Each scene shows the same named points in several views. A view is turned or mirrored, shifted and resized as a whole, has a little noise and may leave points out.
(in the rows, 128 means zero)

Scene 1
View 1
Tet: [ 98 105 167  86 162 111 123 136 148 109 132 108 127 116  94 136 133 120
 133 101 118 155 135  90 126 158  98 116 101 138 135 107 131 110 125 137
  99 161 110 130 123 142 123 101]
Pitak: [ 16 111 140  38 152 100 159 152 102  51 130 105  85 107 101 153 137 112
 123  91 137 125 132 136  91 117 100 137  99  95 131  79  90  96  93 115
  83 149 150 142 130 135  92 148]
kezum: [ 54 116 141  68 171  88 140 128 108  64 125 127 123 139 103 130 143 129
 105  90 130 118 153 116 108 129  97 112 107 102  97  93  78 100 100 120
  80 145 141 136 129 160  96 122]
kifek: [ 49  87 141  49 121 104 161 166 106  78 132 124 100 105  98 154 148 148
 107  74 127 143 140 107 126 135 131 143 102  99 106  97  90  96  83 124
  98 149 118 125 148 176 107 126]
zimu: [ 98  95 164  83 150 114 131 151 146 110 134 114 131 112  93 139 142 129
 131  92 117 160 132  84 135 162 114 125 100 137 133 112 127 111 116 141
 107 156  99 128 134 161 128  97]
fati: [ 60 104 150  67 149  97 146 145 119  78 129 117 113 123 102 141 145 132
 115  90 126 132 146 108 114 134 113 123 101 110 114  93  95 103 101 124
  86 148 129 134 136 158 109 122]
dazu: [108 130 162 108 205  90 109 105 137  98 123 122 157 158 108 110 131 118
 118 105 119 130 163  95 122 146  71  88 100 126 101 104 103 117 129 131
  82 151 128 137 110 140 109  92]
Kipi: [ 68  91 132  72 136  88 155 150  99  67 123 156 138 135 103 135 161 173
  77  78 127 129 168  93 151 135 127 121 104  93  62 112  56  98  74 116
  86 140 112 120 151 213  98 113]
Padaz: [ 94  93 136  86 142  81 145 141 103  75 120 166 155 155 103 119 164 184
  69  78 127 127 182  84 160 142 121 113 101  97  46 115  52 101  79 120
  86 140 109 123 152 219 107 104]
vob: [ 60 102 158  57 148 110 146 152 129  91 137 104 105 107  92 145 137 115
 135  91 126 146 131 107 115 143 109 127  98 119 139  99 115  99 111 127
  98 155 121 133 132 144 109 118]
netef: [ 69 120 169  74 187 113 116 130 144  93 138  80 101 113  95 143 115  81
 163 107 120 144 125 120  89 144  73 115 101 137 167  88 143 108 145 138
  92 166 138 148 103  91 113 118]
Kod: [ 64 110 142  77 167  83 147 135 112  65 125 138 130 141 107 123 147 149
  93  94 126 125 167 110 129 130 101 108 102 101  78  99  69 102  91 119
  79 142 135 136 133 177  95 117]
meno: [ 91 112 163  88 178  96 122 128 138  97 129 108 132 135 100 122 126 113
 126 102 116 139 145  95 116 147  83 107 100 129 124 103 115 111 128 134
  91 160 124 138 114 134 114  99]
Detaf: [ 60 109 148  67 164  99 139 140 122  78 130 111 110 121 103 139 138 116
 120  92 126 129 146 115 111 135 100 122 102 113 118  94 100  99 107 123
  83 150 134 137 127 148 100 120]
View 2
Detaf: [121 135 128 121 121 135 144 144 135 121 120 134 133 138 143 133 107 147
 109 144 102 136 137 132 137 108 119 126 124 121 114 146 127 117 137 124
 125 143 119 111 146 140 152 117]
kifek: [116 134 130 122 127 125 125 135 123 112 134 127 133 141 154 136  88 137
 100 153 116 135 148 142 141 144 118 124 130 118 113 118 124 108 149 127
 131 143 127  95 147 133 161 108]
kezum: [120 128 124 115 117 131 143 137 141 117 127 145 136 134 133 130 112 151
 104 141 109 127 141 139 139 120 126 132 132 118 115 151 133 109 149 120
 136 140 117 102 135 126 165 110]
Tet: [110 150 137 128 126 133 161 151 129 110 121 115 133 149 127 128 109 146
 113 151  89 131 126 129 117  98 108 130 121 121 110 140 136 134 108 139
 128 136 115 127 156 154 138 121]
dazu: [102 150 126 117 107 129 173 147 140 111 131 130 139 137  94 120 134 157
 103 132  90 117 121 130 122  99 120 144 128 120 102 159 143 131 120 134
 148 132 104 122 131 132 161 117]
netef: [136 137 127 132 122 152 172 158 146 132 100 134 133 133 137 132 112 157
 125 143  85 148 118 121 127  65 117 127 115 127 119 175 128 131 118 127
 119 148 113 138 156 163 134 130]
meno: [108 144 131 123 118 130 156 146 131 112 126 124 134 139 121 127 114 149
 106 143  97 127 129 132 123 111 114 134 124 120 113 143 138 125 126 131
 133 138 115 115 144 139 151 116]
Kod: [110 137 121 113 115 123 139 138 132 111 133 137 134 137 127 131 113 146
  96 141 115 123 145 142 139 136 125 132 134 116 110 139 132 112 148 127
 140 133 115  95 133 121 169 107]
Kipi: [101 137 128 113 120 114 122 129 118 102 147 126 135 143 138 133  98 135
  90 148 122 121 155 146 138 162 121 130 138 113 105 109 134 107 153 129
 145 131 125  85 135 120 173 100]
fati: [118 133 129 124 123 131 138 144 131 118 124 133 132 137 145 135 102 145
 105 147 107 134 140 139 136 121 118 125 123 121 116 139 126 115 142 128
 128 143 125 110 149 140 153 113]
vob: [123 137 131 128 128 135 144 149 132 121 116 125 133 140 150 131  99 143
 113 155 100 143 134 133 133 104 115 123 118 124 115 140 125 121 128 129
 122 144 124 118 159 152 142 120]
Pitak: [141 117 122 122 123 143 134 142 140 134 112 151 133 128 165 141  95 149
 115 143 111 151 146 134 155 105 126 120 127 124 128 152 119  98 157 113
 115 150 124 102 150 136 153 112]
Padaz: [ 91 145 131 111 117 104 126 126 112  94 154 125 137 144 120 127 108 137
  84 145 119 111 149 149 133 167 116 134 137 110 103 107 137 114 148 136
 155 127 120  84 129 112 178  97]
View 3
Tet: [101 132 151 184 176  96  99 149  97 174 197 100 127 117  88 147  88 113
 190 100 121 113 170  86 126 131 141 151 197 125 148 129  73 126 115 142
  81 150 136  59 154 135  76 175]
kifek: [156 131 159 158 137  89 162 135  66 160 174  95 153 153  71 173  55 103
 201 109 150 153 150 118 138 103 194 140 174 163 109 137  71 171 153 157
  83 152 147 119 180 120 103 179]
netef: [131 155 103 211 170  77  88 192  96 207 252  74 104 122  94 158 126 122
 175 116 105  56 178  92  88  92 115 133 239  89 134 147 102 132 123 155
  65 128 147  98 125 170  75 184]
vob: [139 141 139 177 161  85 126 159  81 181 203  90 131 138  88 165  91 111
 189 113 131 116 164 106 111  99 159 143 201 127 122 136  83 152 135 158
  78 147 141  95 161 142  86 182]
zimu: [ 90 129 176 176 187 104 106 136  97 169 169 114 138 106  95 168  87 105
 193 107 115 139 170  81 123 138 130 163 196 130 155 114  62 110  95 152
  87 157 120  35 173 140  76 178]
Pitak: [165 149 114 172 119  75 139 165  65 177 229  69 130 156  66 148  73 122
 184 107 139  90 169 128 120  95 191 108 192 140 109 164  95 182 171 144
  73 139 169 154 148 117  98 183]
meno: [ 97 133 142 187 174  96  90 162  93 178 218  95 123 103  91 140  97 118
 183 102 113  97 181  77 122 146 135 142 206 118 154 136  76 117 117 138
  73 150 139  67 140 135  70 178]
Kod: [103 125 149 152 131 106 123 135  81 147 197 104 142 130  69 114  48 123
 193  88 138 118 167 106 154 174 198 122 162 168 144 157  67 155 147 122
  83 157 159  91 150  80  79 175]
kezum: [115 132 132 160 127  94 117 150  77 159 217  93 128 134  60 117  57 120
 194  94 139 106 174 105 146 157 187 120 177 156 138 165  73 157 150 128
  83 152 169 108 137  93  83 180]
dazu: [ 65 128 140 182 167 112  66 158 102 165 224 110 123  96  83 106  92 127
 184  91 111  87 184  74 138 182 131 137 194 128 179 148  70 114 115 121
  75 151 144  49 121 112  55 172]
Padaz: [ 90 108 184 129 142 115 142 104  77 121 151 121 156 124  64 119  24 119
 207  80 147 170 166  99 180 202 210 142 134 190 162 146  47 146 138 120
  97 177 153  65 171  62  78 168]
Detaf: [127 136 137 172 144  88 116 160  81 172 212  88 128 135  80 146  84 116
 189 100 133 103 170 106 126 126 167 128 192 139 127 145  81 154 138 140
  78 147 152 104 145 119  83 180]
View 4
kezum: [125  89 134 156 136 101 127 132 148 129 111  95 160 134 175 181 180 133
 156 114 155 133 112 147  90 120  98 118 113  82 129 127 182 147 152  92
 121 154 152 155 164 117 100 140]
Detaf: [128 110 132 152 143  91 129 130 146 139 117 105 145 123 169 155 175 143
 145 112 155 136 112 118 103 128  83 126  97 102 124 126 166 136 142 101
 124 152 150 146 161 121  98 135]
Tet: [134 155 117 123 137 100 138 130 157 163 119 116 122 139 159 112 157 143
 135 119 136 125 116  97 110 138  85 101 105 124 117 137 170 112 120  92
 124 156 130 120 135 125 103 119]
kifek: [148  80 146 178 136 109 117 126 127 126 117 131 157 126 193 138 183 158
 126  96 181 124 142 114 115 103  93 110  71  96 138  99 187 143 130 113
 129 174 147 165 170 140 123 151]
netef: [110 156 124 127 158  64 146 141 171 148 109 108 105 102 150 133 151 132
 147 108 133 133  74  90 106 165  57 165  88 141  87 135 122 110 136  90
 117 134 155 119 156 100  82 121]
fati: [136 102 135 156 138  97 125 128 143 135 113 116 151 126 177 149 175 144
 141 104 163 131 118 125 103 124  92 122  90  96 127 122 172 135 139 101
 123 159 150 150 159 126 108 137]
vob: [134 118 135 152 140  92 136 133 145 141 112 122 128 124 172 121 162 142
 134 102 159 127 120 100 117 131  79 128  79 119 118 117 158 123 128 101
 128 157 141 138 158 120 107 134]
Padaz: [155  80 127 161 106 149 109 117 133 141 120 103 186 175 186 160 187 140
 149 128 156 136 157 162  88  86 128  36 141  55 159 128 237 152 135 100
 134 186 131 165 143 149 116 144]
dazu: [122 149 110 115 128 105 138 133 165 161 112  87 139 156 145 162 164 123
 169 141 121 137 101 140  84 138  99  90 154 100 117 166 179 121 145  82
 123 144 136 123 130 111  82 115]
zimu: [145 151 110 123 120 112 136 121 155 165 126 119 126 159 172 102 153 143
 135 121 130 128 135  99 110 127  93  64 115 118 126 137 191 114 115  95
 139 162 123 119 126 131 107 120]
meno: [125 147 121 124 133  96 138 134 160 156 113 103 137 134 154 140 160 134
 150 123 134 131 101 117  96 146  88 108 120 116 110 141 166 117 135  89
 125 146 142 125 142 118  93 124]
Kod: [135  89 127 159 129 119 120 134 145 131 114 101 171 146 177 177 181 136
 158 119 157 137 123 149  88 110 110  93 124  75 137 131 196 142 151  98
 125 161 148 163 156 128 103 141]
Kipi: [152  77 133 168 118 133 107 122 125 129 118 115 181 159 191 159 186 145
 144 115 168 131 153 152  91  81 117  64 116  56 157 119 228 152 141 102
 135 179 139 171 155 145 123 158]
View 5
zimu: [115 152 108 150  82 134 162 148 163 137 125 102 115 140 107 108 133 137
 133 127 132 128 140 141 124 130 156  97 135 108 130 183 135 106 107 105
 109 100 154 117 151 180 127 151]
netef: [ 93 110  87 114  95 161 120 130 141 158 167 124 157 100 114 143 182 118
 135 137 138 116 142 180  91 121 137  99 116 118 141 167 138  97  86  71
 122 111 150 148 145 143 170 149]
kifek: [129 151  74 129 134 100 171 158 145 120 138 110 156 122  62 100 156 117
 151 106 132 130 158 156 122 131 131 134 151 102 160 149 141 121 111  62
 103 103 170 148 157 171 169 153]
Pitak: [107 127  62 112 139 126 143 142 139 145 160 122 175  95  79 120 184 113
 137 123 132 127 161 179 101 124 114 142 139 109 159 150 145 115 106  48
 119 102 157 163 153 148 189 151]
Detaf: [104 139  76 133 118 133 149 146 145 150 147 106 147 113  95 116 164 123
 133 128 131 128 150 164 106 126 127 129 133 111 141 164 144 110 112  70
 114  98 148 142 149 159 157 150]
Kod: [105 159  61 151 133 112 165 154 153 152 129  94 136 131  85  95 158 126
 118 133 117 145 163 147 117 121 102 161 146 105 143 164 144 117 134  68
 109  85 143 135 146 171 145 153]
kezum: [100 145  61 143 131 125 150 148 147 157 141 100 146 116  90 107 166 122
 124 140 123 138 159 159 103 120 103 154 138 104 147 164 146 113 127  65
 112  85 139 138 145 158 159 145]
Padaz: [122 184  63 172 138  87 188 172 162 137 106  80 121 152  69  72 134 136
 121 127 115 154 160 126 136 122 101 175 160  97 143 163 146 127 147  75
 100  75 144 120 144 189 130 157]
Tet: [111 138 107 135  82 145 149 142 153 146 141 110 124 128 114 120 151 134
 132 132 137 117 140 153 113 124 154  93 128 113 132 175 136 101  99  99
 111 105 154 124 150 168 139 153]
Kipi: [123 176  62 155 145  84 182 167 153 134 114  88 138 136  64  83 141 127
 129 120 120 149 166 138 132 125 107 170 157  99 152 161 141 130 136  66
  99  80 153 131 154 180 146 153]
vob: [115 132  94 124 103 131 150 146 147 139 147 113 148 116  90 118 158 122
 145 124 137 121 149 162 112 129 145 106 133 108 146 163 137 112  99  78
 116 108 159 147 152 160 160 152]
fati: [108 131  78 130 115 132 143 142 141 146 150 110 153 115  94 121 169 121
 133 128 133 126 150 169 108 123 127 127 133 110 146 163 140 106 106  68
 115 100 152 145 151 154 167 152]

Which points are out of place in each view (at most two, in the order of its rows)? Write none if all are in place.
view 1 | zimu
view 2 | kifek, meno
view 3 | Tet
view 4 | none
view 5 | netef, fati

Scene 2
View 1
dos: [167 129 139 137 186  94 181 175 163 117  97 168  93 165 137  98 142 152
 168 128 123 169 139 129 180 151 138 124 102 118 134 114 168 115 129  68
 120 122 136  99 125 111 183 143]
sero: [156 115 154 133 149 108 165 168 143 128 108 162  90 157 148  86 140 150
 174 124 136 159 134 114 184 125 138 141 117 132 161 119 164 130 138  86
 126 127 136  89 134 113 189 124]
revul: [170 101 174 128 123 137 129 154  95 167 122 149  88 155 130 106 170 178
 167 164 115 167 139 133 171 111 136 161 150 130 168 108 151 120 121 119
 110 129 114  95 144  89 159 115]
gaseg: [177 149 125 135 169 101 152 188 134 132 123 159 126 182  98 131 160 154
 145 152 139 165 163 171 145 171 131 127 118 101 114  83 140  67  99  97
 130 140 123 148 116 121 130 147]
rut: [175 143 136 128 148 110 139 177 118 142 129 153 122 175 104 128 168 162
 142 156 133 163 166 167 151 152 128 134 136 110 129  83 134  71  98 110
 127 142 119 141 121 115 135 139]
Vafe: [154 141 115 145 111  92 148 183 144 127 135 165 126 178 140 109 130 120
 154 116 181 138 160 145 155 138 124 147 129 121 153  91 137  83 130 104
 165 163 132 135 112 145 169 121]
dup: [169 148 118 138 134 101 141 186 134 138 135 161 132 175 115 128 147 138
 147 136 166 146 164 166 147 154 126 137 133 108 131  81 126  69 104 113
 152 156 120 153 115 138 144 140]
bol: [156 143 108 145 116  89 150 186 153 132 132 167 126 174 137 105 129 119
 155 106 186 137 157 137 158 138 121 145 121 121 154  95 135  86 130 100
 165 162 135 133 113 149 175 125]
Bevip: [170 135 136 135 143 107 148 176 128 142 124 156 111 169 118 113 156 153
 153 145 141 156 155 151 162 141 130 140 129 115 140  93 142  88 113 102
 132 144 124 124 126 122 155 134]
bup: [163 140 123 140  98 106 121 184 111 151 148 155 132 179 116 128 153 137
 144 142 173 147 171 162 148 136 121 153 146 118 154  78 120  72 108 131
 152 161 118 149 116 138 138 127]
mumi: [166 138 128 137 124 105 133 181 120 149 134 159 124 173 113 122 155 145
 148 142 153 153 163 158 152 145 123 146 139 109 143  91 129  78 113 119
 140 156 121 143 118 131 144 128]
supu: [164 152 112 141 160  90 158 192 156 120 120 168 125 180 120 114 137 130
 151 127 158 152 161 153 159 156 127 130 111 108 126  92 140  82 114  89
 145 153 130 138 115 140 156 144]
View 2
sero: [ 93 113 130 129  99 110  90 145 138 127 116 161 116 131 118 150  95 134
 153  77 127 101 137 127 135 138 147 136 138 137 119 153 126 157 143 155
 161 130 101 141 183 124 141 133]
Bevip: [ 96 119 140 133 118 120  92 132 143 127 135 144 127 125 123 134 109 113
 132 105 109 117 122 139 152 112 147 129 119 139 117 135 132 123 121 120
 149 107 128 118 167 129 143 133]
gaseg: [ 94 130 136 134 127 144  87 119 159 128 135 123 146 126 116 131 103 117
 113 110  92 128 116 127 148 102 155 137 128 151 110 127 148 106 114  91
 154  94 144 110 155 130 114 143]
bup: [ 93 117 144 131 143 124  86 127 133 125 163 146 115 119 117 118 111  80
 129 122 119 123 117 155 177  87 129 118 102 116 114 112 132 114 106 108
 141  88 142 107 167 132 137 123]
supu: [ 92 132 138 122 138 151  88 120 166 130 139 121 137 132 103 145  86 111
 115 106 121 124 120 119 146  87 156 139 131 143 114 134 157 125 107  89
 164  95 130 121 152 126  90 140]
bol: [ 75 122 141 116 133 130  82 141 146 127 150 148  97 130 101 142  86  94
 138  99 154 113 129 141 162  96 136 126 121 111 127 128 142 150 108 124
 162  99 111 135 172 120 112 126]
rut: [105 122 138 140 125 127  92 124 151 125 140 131 140 127 123 128 111 110
 117 115  85 126 113 135 148 105 150 132 120 146 108 127 138 105 117 103
 149  99 149 106 160 131 138 144]
dup: [ 94 128 141 125 136 134  89 126 150 126 149 133 126 122 111 130  99  96
 118 116 119 122 120 143 167  85 140 130 115 126 115 122 139 117 108 102
 148  90 140 117 160 129 120 134]
mumi: [ 95 123 137 133 133 126  90 126 144 126 151 143 123 120 121 126 111  96
 129 116 109 121 122 144 163  96 138 125 112 123 114 124 133 115 112 111
 148  97 139 112 162 134 135 135]
revul: [111 110 133 145  97  95  94 136 118 121 126 170 126 121 140 123 137 128
 154  94  83 112 124 149 140 151 137 121 116 145 108 144 107 122 145 150
 139 126 129 118 179 133 194 132]
Vafe: [ 84 121 140 117 137 126  88 138 144 127 149 145 101 126 106 141  88  86
 136 104 146 113 131 144 170  91 130 125 112 109 123 122 138 140 109 121
 158  96 120 132 171 126 116 125]
View 3
Vafe: [173 118 116 123 118 140  82 131  95 190 122  94 149 152 172  93 109 103
 143 184  86 148 146 133 110  78 111 110 123 121 100  97 148 137 128  73
 131 200  85 150 153 138 155 151]
Bevip: [169 101 100 152 105 147 125 112 124 160 145  81 109 141 160 128 148 101
 140 147 102 146 127 137 134 108 122 120 155 120  86 153 155 112 135  87
 148 151  99 157 146 116 159 112]
bup: [163  99  81 123 117 147  79 122 100 186 145  68 159 165 180 123 126  93
 165 176  48 161 169 122 110  76 135  97 162 114  96 117 165 114 126  63
 144 163  95 130 155 133 157 121]
rut: [152 103  73 146 129 119 115 126 119 152 129  82 119 148 166 146 138  75
 162 176  76 134 147 131 119  93 124 102 168 108 105 150 142 101 147  93
 142 148  99 136 151 122 142  84]
gaseg: [148 110  77 146 142 105 116 142 113 140 117 107 118 149 169 149 119  60
 174 186  82 124 138 137 107  87 111 104 154 110 111 147 123 104 154 110
 133 159  91 139 157 125 137  82]
dup: [161 110  88 126 130 124  87 135  98 165 127  97 145 158 170 125 116  81
 168 192  64 142 151 128 110  72 120  96 149 112 110 117 144 116 137  86
 126 178  91 137 158 130 141 113]
dos: [173 118 138 165 121 123 149 126 135 148 117 127  82 114 154 108 127  95
 134 164 157 127  89 166 137 110  82 135 108 128  99 153 117 124 142 122
 128 178  94 179 149 115 144 117]
mumi: [161 105  89 135 121 132  97 121 110 169 136  78 145 154 168 129 126  90
 162 176  68 148 151 127 116  84 125 104 161 114  98 130 157 113 136  81
 140 159  93 135 147 131 152 111]
supu: [158 118 110 139 137 113 105 143 110 156 111 114 124 139 165 119 105  77
 156 196  94 126 124 146 107  77  99 114 120 115 116 123 123 128 143 104
 120 190  81 155 155 131 139 117]
sero: [179 115 140 164 106 142 154 112 142 151 131 113  88 118 150  99 140 105
 119 147 153 131  89 161 141 111  97 139 121 124  91 153 129 120 141 107
 142 167  92 174 144 116 158 129]
revul: [187  90 104 160  89 167 151  84 148 168 169  60  90 141 155 131 179 118
 124 123 118 154 124 142 154 129 138 128 175 126  60 180 173  94 126  77
 165 122 115 168 127 109 172 112]
View 4
bol: [161 137 122 136 120 172 112 107 134 140 113 136  96 101 118 144 121 174
 133 148 138 152 148 140 141 153 140 116 127 139 124 123 152 120  86 132
 119 101 112 154 143 111 144 149]
sero: [158 128 107 153 144 159 137 107 132 132 132 148 115 103 139 140 137 159
 119 179 128 139 145 157 134 109 117 114 128 126 136 103 178 130  84 159
 108  94 140 120 111 147 133 120]
rut: [130 141 103 116 117 152 127 101 135  99 140 126  92 118 104 103 124 156
 118 149 114 151 141 127 125 139 121 121 121 139 140  89 141 143 122  85
 110 117 132 128 126 104 121 134]
bup: [143 140  99 110 104 166 110  82 136 123 125 124  93 109 105 115 116 174
 140 147 129 143 150 116 140 155 116 129 112 159 136 109 127 117 100  89
 114 109 119 143 147  81 141 137]
revul: [141 124  80 131 135 144 145  79 135 120 149 137 119 109 131 113 136 160
 125 190 119 123 148 132 139  91  70 138 106 151 152  93 151 120  90 121
  97  99 153  99 105 124 127 100]
gaseg: [130 141 114 124 119 150 124 107 138  90 134 125  86 117 102 108 123 154
 110 138 118 163 142 133 126 143 135 116 130 129 132  85 151 145 131  87
 118 121 127 130 130 103 120 139]
Bevip: [142 136 108 127 126 155 123  97 133 108 132 129  99 110 115 121 128 160
 120 160 122 146 144 134 131 130 118 122 124 142 132  94 152 131 105 110
 111 106 131 130 124 115 129 128]
supu: [144 142 127 134 127 163 116 117 133 109 124 131  86 111 111 128 124 161
 110 141 125 161 141 144 131 150 147 108 134 123 125  98 162 142 110 117
 121 110 119 146 137 115 131 145]
Vafe: [158 136 118 128 115 176 109 102 134 141 115 131 101 102 117 136 120 176
 131 142 133 147 148 131 143 150 136 118 123 142 124 119 150 118  83 123
 121 102 113 152 143 104 146 145]
mumi: [140 139 101 114 110 165 118  92 137 113 129 126  92 110 109 112 120 167
 127 149 128 146 146 126 132 145 117 124 115 148 134 100 139 125 105  98
 113 111 128 139 138  97 129 134]
dos: [145 134 121 158 148 151 140 120 131 110 130 145 107 112 131 135 137 144
 102 166 119 154 138 162 126 117 136 106 136 111 130  87 187 149 102 146
 117 100 140 125 112 145 124 128]
dup: [140 141 111 117 111 164 110 101 135 111 126 126  89 109 105 114 116 165
 126 139 129 153 143 130 133 151 136 118 124 142 129 103 141 132 109  94
 113 111 119 146 141  97 134 148]
View 5
dos: [ 64 127 113 155 100 150 106 137  88 147 159 169 108 148 122  23  99 147
 161 178 194 163 153 220 150  84  92  92 133 134 130 117 101 119 100 120
 127 118 106 178 111 176 148 133]
Vafe: [165 165 106 114 134 108 106 152 108 123 188 153 131 137 137 102 141 135
 118 165  87 165 120 166 155  97  76 169 115 119 145 123  82 152 114 147
 155  91  99 159 145 166 121  68]
bup: [167 152 131 115 118 108  91 137 126 120 182 109 146 103 145 119 126 111
  95 162  78 144 123 109 126 114 122 181 118 116 143 159 119 181 126 148
 167  79  98 168 148 145 114  65]
sero: [ 87 141 108 131  96 124  95 149  98 157 177 148  89 146  95  29 111 155
 156 150 165 176 101 215 125  80  65 103 143 109 140 119 112 111 103 112
 129 127 114 182 102 169 143 123]
gaseg: [106 128 139 153 111 154 105 122 110 123 148 137 161 114 167  74 110 111
 113 194 148 137 199 135 152 109 150 139 113 158 130 154 110 177 116 147
 143  68  82 169 137 152 123  99]
rut: [111 134 146 143 101 138  96 122 124 129 150 119 147 103 150  84  90 108
 109 177 141 137 168 126 135 107 150 143 122 144 125 165 133 176 118 138
 150  72  86 172 124 141 122  93]
bol: [157 173 107 118 134 107 105 153 110 124 187 162 131 145 138 101 154 131
 124 173  89 175 125 184 158 102  70 162 108 122 141 115  68 143 113 141
 153  95 100 157 143 173 131  77]
mumi: [128 135 140 134 102 132  93 126 122 124 158 110 147  96 148  96 103 106
 100 171 123 135 153 111 127 113 145 162 127 131 137 163 140 176 119 145
 162  73  93 174 135 144 117  82]
supu: [124 144 118 152 127 144 109 133 106 125 165 174 148 139 155  79 128 124
 123 185 140 159 177 176 169 106 108 142 113 155 131 122  74 159 116 143
 150  82  92 160 143 169 131  95]
dup: [147 152 126 132 131 126  98 132 114 119 170 139 149 119 163 107 129 111
 101 177 102 142 162 129 149 116 128 163 106 145 138 148 102 181 117 147
 157  73  88 159 143 156 120  75]
View 6
supu: [114 144 145  96 110 151 114 112 125 138 129 113 127 130 136 130 112 152
 141 115 150  78 116 136 160 129  95 147 107 118 157 134 141 134 113 130
 108 124 140 128 134 131 125 150]
dup: [124 160 154  88 111 147 109 130 106  89 114 134 125 130 116 116 122 147
 136 116 150  86 121 133 153 135  92 147 113 110 157 136 135 153 120 121
  83 140 163 156 146 130 128 153]
bol: [117 165 129  89 124 163 109 110 127 115 125 127 121 132 119 117 119 146
 143 125 133  92 121 148 150 116  75 136 115 100 140 130 126 135 124 121
  83 143 145 132 128 142 117 145]
revul: [109 135 163 135 102 168 122  90 125 114 145 124 149 129  47 128 125 140
  92 152 163 118 128 124 166 127 148 105 165 129 157 161 105 156 133 152
  86 134 157 138 101 125 157 139]
dos: [100 136 137 117 115 166 119  79 148 177 153  99 130 134 114 130 104 151
 124 133 150  91 111 138 171 118 116 119 126 122 150 137 128 126 122 143
 111 118 122 100 100 136 132 147]
bup: [124 161 152  85 113 152 109 128 107  87 111 135 126 129 109 118 128 140
 135 120 144  91 129 138 147 128  89 142 119 105 151 133 131 149 124 117
  74 148 165 162 143 131 129 151]
Bevip: [112 140 156 116 105 155 116 108 122 123 135 123 136 134  98 128 118 144
 121 125 155  93 123 130 160 131 116 132 127 122 160 147 127 143 120 137
  96 128 151 135 124 125 136 150]
Vafe: [119 164 135  88 120 161 108 112 120 106 122 129 120 131 112 116 123 145
 144 123 139  91 127 145 148 121  82 137 116 105 144 129 130 143 124 119
  82 142 150 141 137 140 118 150]
mumi: [115 144 159 103 103 147 114 121 110 104 121 127 135 128 102 122 123 150
 123 126 155  92 122 127 153 135 108 141 119 116 162 143 134 152 117 128
  86 138 160 150 140 126 142 151]
gaseg: [107 125 166 109  97 141 116 125 115 134 133 116 133 128 127 132 111 154
 125 114 164  76 113 124 166 145 119 153 105 125 169 147 144 147 109 136
 108 117 148 140 141 116 142 156]
rut: [114 131 171 114  98 140 118 127 111 121 129 122 136 129 109 133 120 148
 117 120 166  84 120 120 167 142 124 148 119 124 170 151 138 154 113 138
 102 125 157 143 139 117 146 158]
sero: [110 148 134 122 120 176 120  73 144 151 154 106 133 133  83 127 113 144
 123 141 145 108 123 141 169 111 115 104 143 121 142 140 110 131 134 141
  97 131 136 105  93 143 130 141]

Which points are out of place in each view (at most two, in the order of its rows)? Write none if all are in place.
view 1 | none
view 2 | supu
view 3 | Bevip, sero
view 4 | none
view 5 | mumi
view 6 | dup, bup
